Each row is a point on a tangle of strands that fork, close into loops and nearly touch. The rows are in no order.
Points whose rows are less than 42.3 apart are linked; no others are. Some points are linked to none.
q801: [ -4 -19 -20  -7   1  -9  13  -5 -10   1  11   4  -6  11   3  -4   5  -3
  -9 -11 -12   5  -2 -23  -2]
q849: [ -6  23   8  15   8  -8  -5   2  -6  -4  -9   8  15 -11 -20 -19   1   5
  12   6   4 -11   3  -1   3]
q516: [-10  19  -9  22  18 -22   8   4  -5  13   6  11  14  -7   5 -12   8   0
   7   9  17  -3   6  -5   1]
q790: [  7   9 -19  -1  18 -24   7   7   8  16  10   2   9  -9  17  -1   5   6
  -4   4  10   8  16   7  -9]
q850: [ -1  -2  -2   8  -5 -37   0 -12 -10  15   8   2   1   2  -5  -2   9  -3
  -8  -1  21   3  26   6 -16]
q778: [  4 -16  18   2  -1  17  -6  -6   6  -8 -16  16 -13   0  -7  -1 -21  -4
  10  -9 -20   4  -1  -1 -10]
q244: [ -2 -20   8 -11  13  14   1  -1  -8 -15  16   4   4  12 -17  -9   4  16
   5   6 -16   3 -21  -3  -1]
q880: [ -1   7  -3  -2 -15  -1  -5   1   0  14  -6 -15  -9  16  -9   2  11   5
   2  -4  16   0  -2   9  -7]
q987: [ -1 -25  -3   1 -13 -16   6 -14   1   4  17   1   9  -5  -8   6  10 -17
  -1  -7   5   4  -2   5  -7]
q799: [ -6  -3  -1  -2  21  19   0  11  -3   5   3  10   1   7  -8   9  -6  -2
   9  10  -9 -11 -26   3   6]
q968: [  4   3  -6   1   4  10   1  13  -9  -6   0 -15  11  -4  23  18  -8 -12
  -6   5   4  -5  -6  15  14]
q592: [  0  21   6  -6  -2   7  -3   0   8 -12  -3   4   8 -20  10   2   3  10
   0  11  -7  -6   8 -12  23]
q522: [ 11  -6   0  -2  -5   6 -13   7  24   2  -7  -9   3 -12   9  19  -7  -4
  -2   2   6  -1  13  13  -2]
q214: [ -1  14   4   1  -1 -25  -8   4   2  16   2   0 -12 -11  10  -4  10   8
   2  21   6   3  20  -2  -9]
q521: [ -1 -25   4   2  -6 -18   1 -12  -1  -2   4   7  -2 -14  -1   1  -1 -18
   1   1 -14   2   9  -4 -15]
q252: [ -1  26   3  -5 -11  14  -3   3   3  -4 -10  -6  -5  -6   9   3   2   3
   0   6  -2  -5  -4  -7  23]
q315: [ 11 -24  13 -10  -9   5  -1  -9  10 -15   8  -5   4  -5  -2  16  -6  -3
   3  -4 -11   5   5   4  -3]
q194: [ -5  22  -8  25  17 -17   2   0   1  12   2   3  20  -6   4  -7   7   2
   7   7  31   1  15  16   1]
q40: [  4  -9  11  -9 -11   1   0 -10   9   6   1 -19  -5   5  -4  18   4 -19
  -2 -12   2   1   0  12 -25]
q324: [  4  13  -9   6 -22 -13   4  -1  -3   1  -1  -7   9  -9  14  -2  13  -5
  -6  -1  14   7   8   9  12]
q672: [ 12   5   1   1  -3 -13   0  -2  13 -11  -6   5   7 -25  24   0 -12   1
  -4   0  -6  10  27  -8   4]
q106: [  4  -7  -2  -4  10 -10 -10   7  13   2  -1   9  -1 -18   7   6  -1   3
   5  16 -14   0  16  -4 -10]
q439: [  9  -2  21 -12  -5  23  -4  -7   2 -32  -1   2   2  -1 -11  -4  -7  27
  -2  -2 -15   4   1 -11   8]
q454: [  7   3   8  -4 -22 -20   0  -3  -3  -4   4  -7   1 -16  12   2   8  -5
   0   0   2   5  14  -1  -4]
q704: [  3  -6 -13   1  -3 -12  12  11 -19  11  14  -9  16  -2  13  13  11  -9
  -1  -6  13   3  -9   4  -4]
q577: [ -8  -2 -16   3   5  10   5  -9   9  -1   2  12   6   5  -3   3  -8  -8
  -6  -4  -3  -6  -9  -3  27]
q474: [ -7  -6 -15   6   7 -16   0   3 -13  10  -3   7  -8  14 -13 -17   8  14
  -2  -4   0  -2   9 -18 -16]
q300: [  4  11  14   8   1   1 -14   8   6   1 -23   5  -6 -11  -3  -3 -10   8
  13   7  -4  -5  14  -7  -9]
q451: [ -4  20   1   9   1 -12  -9   9   5  18 -10  -5 -12  -6  13   2  -1  -4
   2  19  13  -3  11   5  -4]
q694: [  9   6 -21  -8   4 -22   4  10   1  12   2  -9   4   7   6   1   8   7
  -8  -7  11   2  18   4 -15]
q374: [ 10 -13  36 -10  -8  23   3 -14  -1 -28   3   2  -3   0   3  13 -15  27
   2   3 -11  11  -4  -8   6]
q878: [ -2  -7   3 -10 -10  10   3   0   2  10  -1 -26 -10  10   8  14   2 -20
  -8 -10   8   2 -11  15 -15]
q282: [  2  10  -7 -10   9  34   4  -3   8  -9  -4  -5   0  19   4  13 -10   3
 -10  -6  -2  -5 -14  13  24]
q82: [  0 -14   1   0 -10  -8  -8 -11  -3 -17   3   3  -7  -9 -14 -25   6   7
 -14   2  -9   2   9 -14  -3]
q668: [ 15   0  10  -5 -15  21   0  -7   5 -17  -6  -6   1   8   0   7 -12  -4
   0 -19   0   8  -4  19   8]
q938: [  9  -1  -4   1  -2  -2  -5   7  -2 -10   1  -4  15   3 -21  -3   7   8
   8 -11   5  -1  -2  11  -4]
q257: [ -4 -18  35  -6 -12   9   2 -14  -8 -16  10   8 -12   1  -8  -9  -6  -1
   7  -3 -15  12 -17   1  -6]
q847: [-11  17  -3   1 -13   3  -3  -6   2   4  -2   3 -12   0  -3  -7  11   3
  -2   7   1  -1 -10 -11  21]
q824: [  7 -19   9  -3  -9   1  -8 -10   8 -21   1   1  -2  -3 -20 -17   0  12
  -4  -8 -10   8  10  -4  -7]
q639: [ -1  -5 -11  -5   4  29   6   4   0  -3   3 -13  -1  21  12  16  -9  -5
 -17  -9   7   0 -19  18  16]
q423: [ -2   6 -24   4   5  11  12   9   2  14  12   1  17   2  12  16  13   6
 -12  -3  14  -2  -9  -8  20]
q270: [ 10   7   4   1  -4   4  -3   1  17 -11   0   2  16 -25  19  15  -5   7
  -1  10   0   1  15  -4  19]
q919: [ -2  -2 -10   8  -1  -5  -1 -10   9 -14   1  11  15  -9  -6  -9  -7  -6
  -4  -4  -4  -3   8  -3  21]
q417: [ -5 -11 -12   7  14   1  10  17 -14  17   9   3   2  11  -2   6   2  -1
   7  -5   2  -4 -18 -17  -9]
q600: [ -2 -12  28 -11  -8  13   3 -19   5  -9  10   9 -10  21 -13 -18  -2   1
   3 -12  -8  22 -16  10  -5]
q25: [ -6 -11  -3  -2  -9   3  11  -1 -10  14   4 -12 -10  16   5   9  -1 -20
  -1 -11   7   3 -21   0  -8]
q864: [  0   0   9  -5 -14 -32  -3  -9  -2   6   6   4 -12 -17   6  -9  12   6
 -12  13  -1   6  23  -7 -13]
q650: [  1 -11   3  -2   1   2   0   0 -10 -17  14   2  13  -1 -16  -2   3   7
   6   0  -6  -2 -14   2   5]
q119: [ -2  -2  -6   8   0 -16  -6  -4  -3 -14   6   8   9 -15 -13 -24   5   4
  -8   3  -1  -1  10  -9   5]
q853: [  4  -1  22  -1   3  24  -4   1   3  -9 -14  12 -12  -4   2  10 -22  -1
   9   3 -14  -1 -11  -1   6]
q327: [  0 -18   2  -2  -5  21  11  -7  -8  -3   9 -12   0  17  13  20 -11 -16
  -8  -6   3   3 -21  20  13]
q55: [  2  -9  13  13 -13  -3  -7 -10   6   3 -11   8  -7   2 -18  -2 -13 -14
   6  -9   5   1   0  13  -4]
q562: [  5   0  14   6 -16  14  -2  -3   3   2 -14  -4  -8   6  -4   3 -13 -17
   0 -19  12   3 -12  26  -4]
q153: [ -8  -1  -2   4   7  16   6  11 -11  12  10   5   1  12  -8   3   2   1
   8  -2   6  -3 -35  -2   5]
q457: [  1  19 -12   6  -5   0  -4  17  -6  16 -10 -19   4   7   8   3  13   2
  -6   0  23  -1   1  16  -5]
q815: [-10   3  -4  -3  12  20  10 -14   1  -9   3  17   2  15 -13  -5  -6   2
  -3  -6 -12  -7 -18  -6  26]
q586: [ -4 -15 -17 -13   4   4   5  -3   1  -3  13   0  -4  14  -5  -5   9  14
  -7  -5 -10   4  -4 -18   4]
q116: [ 10  -6  -8  -5   1 -11   7  10 -10  -5  10 -11  15  -8  17  15   2 -12
   0  -1   2   2   2  12  -1]
q931: [  8   2   6  14  -9  -3  -9  -1   7  -5 -11   5   8  -4 -16  -4  -8   0
   9  -9   7  -2   5  14   1]
q326: [ -8   4 -13   8  19  -1   9  21  -7  25   9   5   8  -1   8   7   8   3
   3   8   8  -8 -13 -17  -2]
q117: [  8  -3  20   1 -13  -2  -9  -1   5  -2 -22   1 -12  -8  -4   0 -11   9
   9  -4  -2   3  19 -10 -19]
q208: [  8 -14   1  -3   1   3  -8   2  14  -4  -1   0   2  -8   1  14  -8  -4
   6   4  -7  -1   4   5  -2]
q115: [ -6  -3   4 -12   0  23   4 -18   5 -12  10   7 -12  19  -1   0  -3  12
  -6   7 -17   4 -16  -7  28]
q134: [ 12  14  -1  -6  -2  28  -2   0   8 -16 -10  -2   3  11  -4   3 -10   7
  -2 -16  -3  -1  -6  14  15]
q870: [  0   6  -9  10   7 -18   4  13 -20  12  -7  -9  -4   6   8  -4  -5 -14
   7  -2  10  -3   3   1 -17]
q899: [ -3   0  21  -7 -17   7  -1 -17   0   1  -1   0 -18  21 -14 -17   1  -1
   3 -15  -1  15 -11   7 -13]
q605: [-16  -5 -12   6   9  -6   2   2  -8  11   0  16  -7  -4  -1  -8   6  -3
   3  14  -9  -3  -7 -18   2]
q564: [  0  12  15  -8  -5  24  -3   2  -2  -8  -6  -1 -17   0  10  11 -12   0
   4   8 -11  -2 -14  -1  16]
q769: [ -3 -12  -1  -1  -6 -15  -5 -10  -6   2  -4  -2 -15  16 -20 -15   6   6
   0  -7  -1   1  16  -5 -23]
q748: [-11  28  -8   0  14   9   1  10  -2  13 -13   0  -1   6  -5  -7   2  -1
   5   3   3 -17  -7 -10   9]
q101: [ -3  -3  -6  -7  23  21  -4   5   8  -2  -3  10  -1   6 -10   3  -3   6
   7   9 -21 -10  -8  -5   3]
q218: [ -5   0   9 -11  -2  16  -1 -11  -1 -22   3   4  -9   1  -4 -10  -2  14
  -5   7 -22  -1  -3 -18  17]
q936: [ -7  15 -15   5 -10 -12  -2  -4   5   9   1   2   3  -4   3  -5  13   7
  -7   6  11  -2   4  -5  17]
q599: [ -3   1   5  -4 -15   3  -6  -5   1   5   0  -3 -14  11 -13  -8   8   5
   4  -3   2   5 -13   0  -1]
q320: [  6  -7  12   2  -7 -19  -7  -6  -1   1  -9  -5  -7  -1 -13  -5   1   3
   5  -3   1  -1  25   2 -25]
q946: [  4 -23  16 -21  -5   9   0 -14  12  -5   9 -14  -6   7   0  19   2  -5
   3  -2 -14   6  -1   3 -17]
q923: [ -3   8 -17  -6  21  -3  -1  18   4  15   5   1   8  -2  -2   3  13  12
   3  12   3  -9  -2 -12  -4]
q781: [  2  12  -7  -1  27 -15   2   9  13   4   5  11  10 -21  14  -4   2   4
   6  19  -5   2  15  -1  -5]
q867: [  1  -3  -9  -6  22   5  -6   7   5 -10  -1   9  12  -4 -17 -10   5  14
   4   5 -17 -11   6  -9  -3]
q660: [ -5 -17 -20   2   6 -27  10  -3 -10  13   9  14  -3   0   3 -13   8   2
 -12  -4  -3   3  12 -18 -15]
q609: [ -7  16  -8   4  11  15  -2  21  -1   5  -6 -14   6  -4  22   9  -4 -11
  -9   6  11 -11 -14  11  12]
q726: [ -2 -14  30  -9 -25   5  -1 -15  -4 -16   7  -3 -13 -10   0   0   3   0
   1   2 -14   9  -6 -11  -4]
q911: [  8   4  -9   5  -9 -24   4  -3  -3  15   0 -13   8   6   3   8  12  -6
  -8 -10  24   4  22  19 -18]
q502: [-10  20 -14   0  18  19   5  18  -4  10  -5  -7   8   5   6   6   0  -5
  -5  -1   8 -17 -18  -2  13]
q204: [ -6  22 -11   8  13  -2  -3  21   4  16  -8 -16   2  -6  24   1   0  -8
  -6  11  18  -5   2  13  -3]
q635: [ -4   1  -7   8   2  -3   6  14 -19  11  -7 -10  -5   8  10   1 -12 -23
   0  -7   9  -5 -14   5  -5]
q299: [ -3 -18  -6  10   4 -27   2  -8  -6   6  -1  16  -4 -10   2 -14  -1 -13
  -2   4  -9   2  20  -4 -15]
q664: [ -3  25   1   7  14  -1  -6  10   1   1 -17   3   3  -4 -10 -13  -2   5
  12   6  -1 -12  11  -5  -2]
q681: [ -3  16  -9  17  15 -27   6   4 -12   4  -5   4   4  -4   8 -16  -5  -8
   9   1   8   1  15  -3  -7]

A piece is all that can be reached along the links. How many separate loops has the piece of each point below (a circle has one, a figure eight two, a Y none), and how many tips (points with one link)?
q55 -> loops 0, tips 2
q878 -> loops 0, tips 3
q799 -> loops 0, tips 2
q577 -> loops 0, tips 2
q987 -> loops 1, tips 7

A fork is a point with three links, a tip a point with one. Leave the first point through the second and follow the links. Name the first fork or tip that comes.
q931; q55 -> q327
q82; q119 -> q374
q282; q134 -> q244
q681; q870 -> q208
q374; q439 -> q824
q315; q946 -> q194

How many points has the smallest loop of links through each point below? Write - if it is on no loop.
q451 -> 11
q257 -> -
q639 -> -
q790 -> -

Name the points in between on the shortest way along the links from the first point to the second, in order.
q880; q660 -> q457 > q204 > q609 > q502 > q748 > q664 > q300 > q117 > q320 > q769 > q474
q650; q282 -> q938 > q931 > q55 > q562 > q668 > q134
q726; q968 -> q257 > q600 > q899 > q599 > q880 > q457 > q204 > q609
q315; q850 -> q208 > q106 > q781 > q790 > q694 > q911
